Points on a hilly landscape, in no order, each with its height.
From any point a ball takes the steepest step (drop divided by distance) to one of its 4 nearest points. It stops when none of these is lower. Distance is the straight distance between rows; heights are no part of it.
<430>: [ 96 122 136 144 164 159 102 111 110 114  91 105 153 137 166 127 118 170
  79 142 145 137 139 174 133 140]  (h 104)
<555>: [139 132 167  88  48  87 171 177 134 122 108 125 110 105 114 109 142 123
 155 116 183 117 166  86 107 131]  (h 474)
<253>: [158  94 123 131 125 109 103  91 143 141 170  96 142 186 167 170 161 116
 164 131 107 112  60 115 114 158]  (h 452)
<182>: [ 79 152 158 126 113 121 122 171 151 122 109 125 119  62  69 104 153 126
 154 129 171 139 210 127 159 155]  (h 598)
<953>: [136 117 138 107 121 102 159 115 104 124 111  80  96 104 131 112 137 128
 120 118 100  82 125 115  69 116]  (h 503)
<210>: [139 134 113 123 152 186  93 149 129 116 122 168 157 151 166 119 106 143
  91 124 156 180 129 158 155 117]  (h 159)
<591>: [111 106 133 113 169 143  92  98 121 120 131 101 159 155 194 157 134 158
 106 123 139 126 111 145 141 117]  (h 195)
<1014>: [126 111 138 102 132 109 124 105 117 134 108  63 102 108 133 121 120 141
 143 144  78  59 117 104  80 125]  (h 478)
<48>: [125 109 128 128 170 158  82 105 122 133 150  97 151 142 188 145 132 159
 120 150 136 100 105 137 108 127]  (h 226)
<246>: [128 154  66 156 107 181 107 128 126 164 161 181 150 121 101 156  44 108
  99  87  70 124  74  99 159 101]  (h 371)
<717>: [182  98 116 106 118 116 132  84 153 129 172 108 149 171 185 149 162 103
 133 147 105 142  48 142 140 157]  (h 546)
<777>: [154 113 132  95 144 133 114  84 121 126 144  83 100 149 136 137 155 123
 134 151  93 103  73 142  97 156]  (h 413)
<956>: [107 152 174  87  58  61 205 161 116 103  96 149 107 132 133 123 155  99
 147 115 125 114 173 100 124  80]  (h 450)
<276>: [131 118 139 117 131  88 169  91 120 120 103  92  89 132 120 119 142  91
 141 145  42  68 152 119 100  93]  (h 265)
<748>: [118 134 186  85  49  91 148 189 139 118 111 120 109 101  99  96 159 117
 152 112 174 100 156  78 104 140]  (h 481)
<1056>: [105 103 104 135 174 155 111  83 139 128 188 140 179 126 189 180 143 135
 150 123 147 120  84  90 145 120]  (h 345)
<399>: [106 140 137  94 106  56 188 110 130 110 110 155 109 151 126 124 146 102
 145 133  88  92 176 108 134  75]  (h 137)
<317>: [163  89 118 111 143 141 100  81 135 123 166  85 128 161 168 163 137 118
 141 137 118 105  71 118  92 147]  (h 372)
<541>: [153 157  61 162  83 150  83 171 133 118 133 168 119 177 134 119 125 164
 122 107 143 174 107 171 121 148]  (h 420)
<142>: [182  74  73 157 124 119 139 104 156 181 185 110 168 148 184 175 134 103
 159 127 123 127  42 108 149 176]  (h 447)
<807>: [133 170  54 178  81 154 104 162 160 140 177 190 146 144 135 151  91 134
 138  88  90 137 117 120 161 142]  (h 347)
<975>: [109 117 160  99  91  26 162 150 124  95  93 215 100 164 144 129 154 117
 136 208 165  92 171 110 152  73]  (h 562)
<733>: [122 138 147 143 156 128 147 166 125 131  97 124 123  94  70 104 145 126
 148 131 145 193 182 175 149 156]  (h 631)
<44>: [109 138 140 130 143 123 124 168 125 118 153 134  87 114  26  82 148 103
 148 136 148 191 200 147 129 141]  (h 385)
<471>: [112 128 136 108 159 115 126 157  95 119 137 147 105 130   5  89 138  93
 153 119 134 181 200 145 126 121]  (h 364)
<508>: [147 141 131 165 161 136 116 163 111 125  89 118  92 120  40  90 146 127
 123 131 145 185 168 195 105 140]  (h 200)
<855>: [138 117 133 105 151 133  74  83 129 130 140  74 123 149 176 171 127 144
 133 156 132  88  86 123  92 159]  (h 290)
<203>: [101 134 152 124 134  59 181  97 147 117 117 166 101 128  98 117 150  97
 119 147  76  83 154 110 139 102]  (h 212)
<271>: [ 92 128 150 113  84  98 137 164 144 123 119 124 107  95 101 124 164 130
 159 126 183 105 171  82 133 147]  (h 504)
<750>: [ 73 142 171 120 104 108 122 175 133 112 122 138 116  87  62  95 173 112
 153 144 201 125 199 107 151 148]  (h 569)
<550>: [101 142 144 130 124 107 119 160 123 139  94  91 100  67 124 129 125 158
 132 120 147  83 178 130 117 145]  (h 418)
<1036>: [150  96 110 124 165 143 106  92 148 138 196 114 168 155 181 180 141 128
 157 118 143  97  60 106 134 151]  (h 393)
<96>: [112 126 118 139 186 168 108  92 129 125 156 137 173 152 182 158 119 144
 125 119 160 143  92 117 162 113]  (h 330)
<123>: [116 123 178 103  50  93 152 176 125 127 102 119 110  77 108 108 140 119
 162 130 188  96 169  82 113 144]  (h 484)
<442>: [135 129  90 141 150 177 121 113 129 125 159 180 171 129 146 131  76 120
  85  98 128 189  86 120 155  91]  (h 294)
<463>: [176 157  98 134 122 169 101 171 124 123 117 143 128 166 121 107 113 146
  83 141 146 174 119 193 112 143]  (h 622)
<174>: [105 139 162 131 140 137 135 169 148 138  87 106 127  76  69 111 157 142
 148 127 163 128 197 150 145 147]  (h 545)
<1013>: [187  82  95 146 120 121 152 111 150 159 192 120 147 164 179 159 143  90
 153 118 105 135  49 108 152 178]  (h 471)
<542>: [107 120 106 168 177 182 148  70 139 141 180 135 196 113 151 175  95 118
 139 105 126 166  65  98 182 100]  (h 286)
<788>: [116 127 142 120 163 151  93 115 112 103 103  83 139 122 173 134 129 162
 108 132 146 102 125 138 103 119]  (h 206)
<704>: [ 97 135 163 134 105 122 142 181 140 123 110 107 123  58  82  99 152 129
 137 122 157 122 202 110 154 161]  (h 660)
<22>: [159 146 151 127 153 101 145  61 132 116 115  96 100 142 118 135 143  78
 144 158  49 101 101 169 119 138]  (h 303)
<353>: [132 128 170  90  60  78 167 173 120 120 108 120 100 111 118 122 144 117
 141 117 172 118 150  75 100 123]  (h 466)
<267>: [ 92 141 158 102  75  44 184 133 130 110  87 197 104 165 136 118 158 101
 155 164 137 101 174 106 129  77]  (h 459)
<349>: [160 148  76 143  93 165 102 150 128 129 138 173 145 168 141 106 103 149
  83 126 138 160 118 176 123 124]  (h 209)
<937>: [113 134 144 113 160 141  94 114 104 124  97  97 115  88 157 133 119 161
 110 130 139  95 131 139 106 132]  (h 244)
<998>: [155 144  95 138 127 177 111 143 135 125 168 192 163 151 133 127  82 127
  70 103 130 155 100 120 138  96]  (h 360)
<90>: [ 92 142 162 136 137 120 140 165 117 119 111 129 104  97  40  90 160 127
 145 114 155 169 205 130 159 150]  (h 462)
<1053>: [152 156  74 164 111 167 104 137 140 140 166 200 151 140 110 127  59 126
  77  73 101 143 101 103 162 108]  (h 369)
<651>: [147 155  87 147 138 145  94 159 102 141 119 116 102 148  44 107 126 130
 136 139 138 189 137 196  98 133]  (h 342)
<338>: [147 138 122 142 154 155 113 163 121 127  74 136 109 112  80  96 117 150
 134 137 136 196 163 196 140 156]  (h 438)
<817>: [111 145 139 139 144 128 128 149 124 142  80 107 120  62 105 113 135 163
 121 133 147 115 175 159 150 160]  (h 204)
<503>: [156 150  78 145  98 173  92 179 141 128 154 195 151 176 150 116  92 134
  78 104 130 171 107 142 145 140]  (h 427)
<460>: [126 106 129 118 162 144  90  98 127 113 145 107 183 153 187 151 140 141
 117 117 148 119 102 124 130 122]  (h 220)
<75>: [115 124 151 109 117  73 184 118 118 126 105 113 107 124 113 126 134  98
 135 134  78  94 140 106  93 106]  (h 351)
<404>: [101 139 158 146 130 132 119 155 130 132  91  91 105  60 119 108 133 162
 136 143 154  94 171 126 116 152]  (h 417)
<907>: [115 127 125 158 172 186 139  84 135 117 158 158 180 143 146 152 105 129
  99 108 139 166  80 108 166  94]  (h 187)
<23>: [203 102 120 133 130 123 133  72 134 127 143  98 130 170 152 162 161  80
 131 149  79 150  66 149 116 158]  (h 400)
<47>: [131 117 179  77  40  85 170 191 101 118 105 132 100 130 103  96 169  98
 161 116 178 114 152  80 102 115]  (h 473)
<836>: [184 115 144 129 140 108 127  64 135 113 127  85 116 159 145 139 139  82
 137 162  70 123  86 152 112 142]  (h 348)
<157>: [174 113 152 129 143 114 131  84 111 132 109  72  98 154 126 131 134 105
 140 144  74  92  84 135  67 145]  (h 465)
<396>: [131 149 130 127 153 118 128 181 103 134 135 129  86 117  14 107 138 121
 153 128 134 180 187 161 105 123]  (h 340)
<656>: [129 132  88 152 140 197 114 107 123 143 163 174 156 111 114 145  45 124
  80  82  91 160  92  89 161  86]  (h 320)
<891>: [174 106 140 119 152 116 145  79 125 120 136  99 118 169 154 156 150  95
 139 156  80 131  83 154 114 155]  (h 241)
<505>: [127 174  56 180 100 158  98 163 145 162 153 182 134 132 138 149  83 120
 125  63  46 123 100 118 179 133]  (h 396)
<734>: [137 101 119 122 171 135  99  79 135 146 181 103 172 156 171 178 143 133
 149 144 145 106  66  95 137 138]  (h 344)
<402>: [133 125 158 108  90  61 214 129 121 136  98 122  90 128 127 124 138  89
 141 128  94  92 154 104  99  81]  (h 310)
<436>: [130 179  51 181 101 163 103 173 143 158 160 184 137 161 129 138  81 121
 122  74  87 118 113 132 171 136]  (h 352)
<565>: [120 133 136 153 153 162 110 135 129 122  66 109 131  90 126 103 128 161
 114 137 129 147 161 196 140 141]  (h 449)
<1038>: [105 124 146 121  95 112 166 150 114 142 100 105  91  83  99 111 126 136
 149 109 145  74 160  83  99 132]  (h 495)
<1040>: [122 113 141 114 126 111 122 142 128 155 118  87  88  74 134 129 131 160
 129 136 128  90 150 118  82 132]  (h 415)
<452>: [157 162  92 150 100 149  92 172 123 140 132 154 119 163 118  97 110 162
 109 121 146 181 115 203 116 145]  (h 563)
<394>: [146 167  62 156  87 142  95 165 132 137 161 181 139 174 135 120  80 153
 124  94 126 152  96 145 147 136]  (h 249)
<723>: [102 137 165  87  71  64 201 142 121 129 114 132  84 136 114 117 136 111
 146 132 113 100 157  79 108  79]  (h 395)
<525>: [ 99 130 126 137 186 151  83 115 115 128 105 106 158 125 183 154 129 159
 105 149 153 101 124 136 124 136]  (h 196)
<522>: [ 83 142 158 113 132 116 133 164 110 119 153 155 113 120  31  82 169 101
 153 142 149 178 206 140 163 125]  (h 381)
<684>: [104 104 124 123 161 150  95  81 126 122 163 126 171 145 179 171 141 151
 121 137 156  97  98 111 133 131]  (h 264)
<828>: [127 123 158 123 166  82 185  63 143 119 107 107 103 134 107 119 124  86
 130 161  48  88 135 141 109 116]  (h 231)
<466>: [128 130  98 149 158 194 138  80 137 134 164 167 188 126 120 145  74 125
  92 104 128 167  73 107 168  95]  (h 266)
<609>: [107 116 129 115 168 160  96 105 116 108 106 121 155 143 192 131 125 170
  91 128 151 133 143 158 141 136]  (h 158)
<767>: [144 130 128 130 119 181  96 128 129 101 117 153 160 150 142 110 109 164
  93 129 125 182 124 180 133 126]  (h 528)
<407>: [142 103 115 112 156 130  85  96 119 124 133  93 101 136 153 150 141 132
 131 158 101  82  98 127  73 133]  (h 383)
<1015>: [108 141 140 147 145 159 122 150 118 145  96  94 113 103  79  91 140 138
 126 136 131 176 190 185 140 152]  (h 508)
<703>: [ 93 123 128 118 155 143 102 130 120 126  92 104 127  86 140 115 129 179
 123 152 143 119 152 131 133 137]  (h 309)
<1007>: [ 81 136 128 107 107  37 185 118 142 106 105 187 100 128 124 117 145 113
 121 167 105  86 181  99 138  97]  (h 287)
<888>: [154 137 110 130 120 159 114 148 125 117 117 130 138 156 148  86 103 152
  90 137 146 188 121 174 123 137]  (h 727)
<373>: [119 141 141 136 141  66 172  84 142 122  98 155  95 134 105 106 135  97
 128 162  57  83 143 131 131 113]  (h 179)
<372>: [135 108 139 116 129 106 109 105 118 131 100  64 109 100 154 129 108 155
 130 151 118  72 129 124  81 121]  (h 192)
<478>: [130 107 104 184 175 187 151  88 112 146 170 165 183 115 120 159  77 114
  98 101 111 173  60 101 164  81]  (h 312)
<925>: [119 134 164 108  73  82 160 151 112 135 118 103  92  97 123 110 134 122
 138 113 121  96 155  88  99 109]  (h 461)
<476>: [161  80  92 143 149 137 135  89 163 146 189 119 156 160 153 184 133 119
 164 117 146 131  50  85 126 156]  (h 416)
<653>: [118 134 138 140 146 162 103 149 115 127  89 107 129  94 145 104 116 166
  94 141 143 163 157 193 145 144]  (h 323)
<211>: [117 122 130 121 171 169 114  97 131 117 143 139 187 147 175 146 108 150
 104 110 162 146 107 151 142 109]  (h 273)
<686>: [128 116 173  79  56  86 175 155 110 124 104 137  85 113 121 110 153 100
 152 126 139 114 158  67  93  99]  (h 448)
<376>: [106 125 155 118  93  99 150 176 142 137  91  94  96  68 112 109 127 142
 144 116 159  88 158  85 112 156]  (h 472)
<59>: [131 135 121 131 143 168 117 101 127 116 142 166 179 141 165 118  91 136
  91  98 149 172 106 149 143 102]  (h 346)
<424>: [128  88  98 159 147 132 126  89 157 148 190 135 176 129 172 188 132 132
 175 126 150 125  59  86 176 117]  (h 405)

Where does a ball stop that starts at each point below?
<555> => <399>
<253> => <430>
<123> => <399>
<142> => <430>
<750> => <508>
<476> => <430>
<182> => <508>
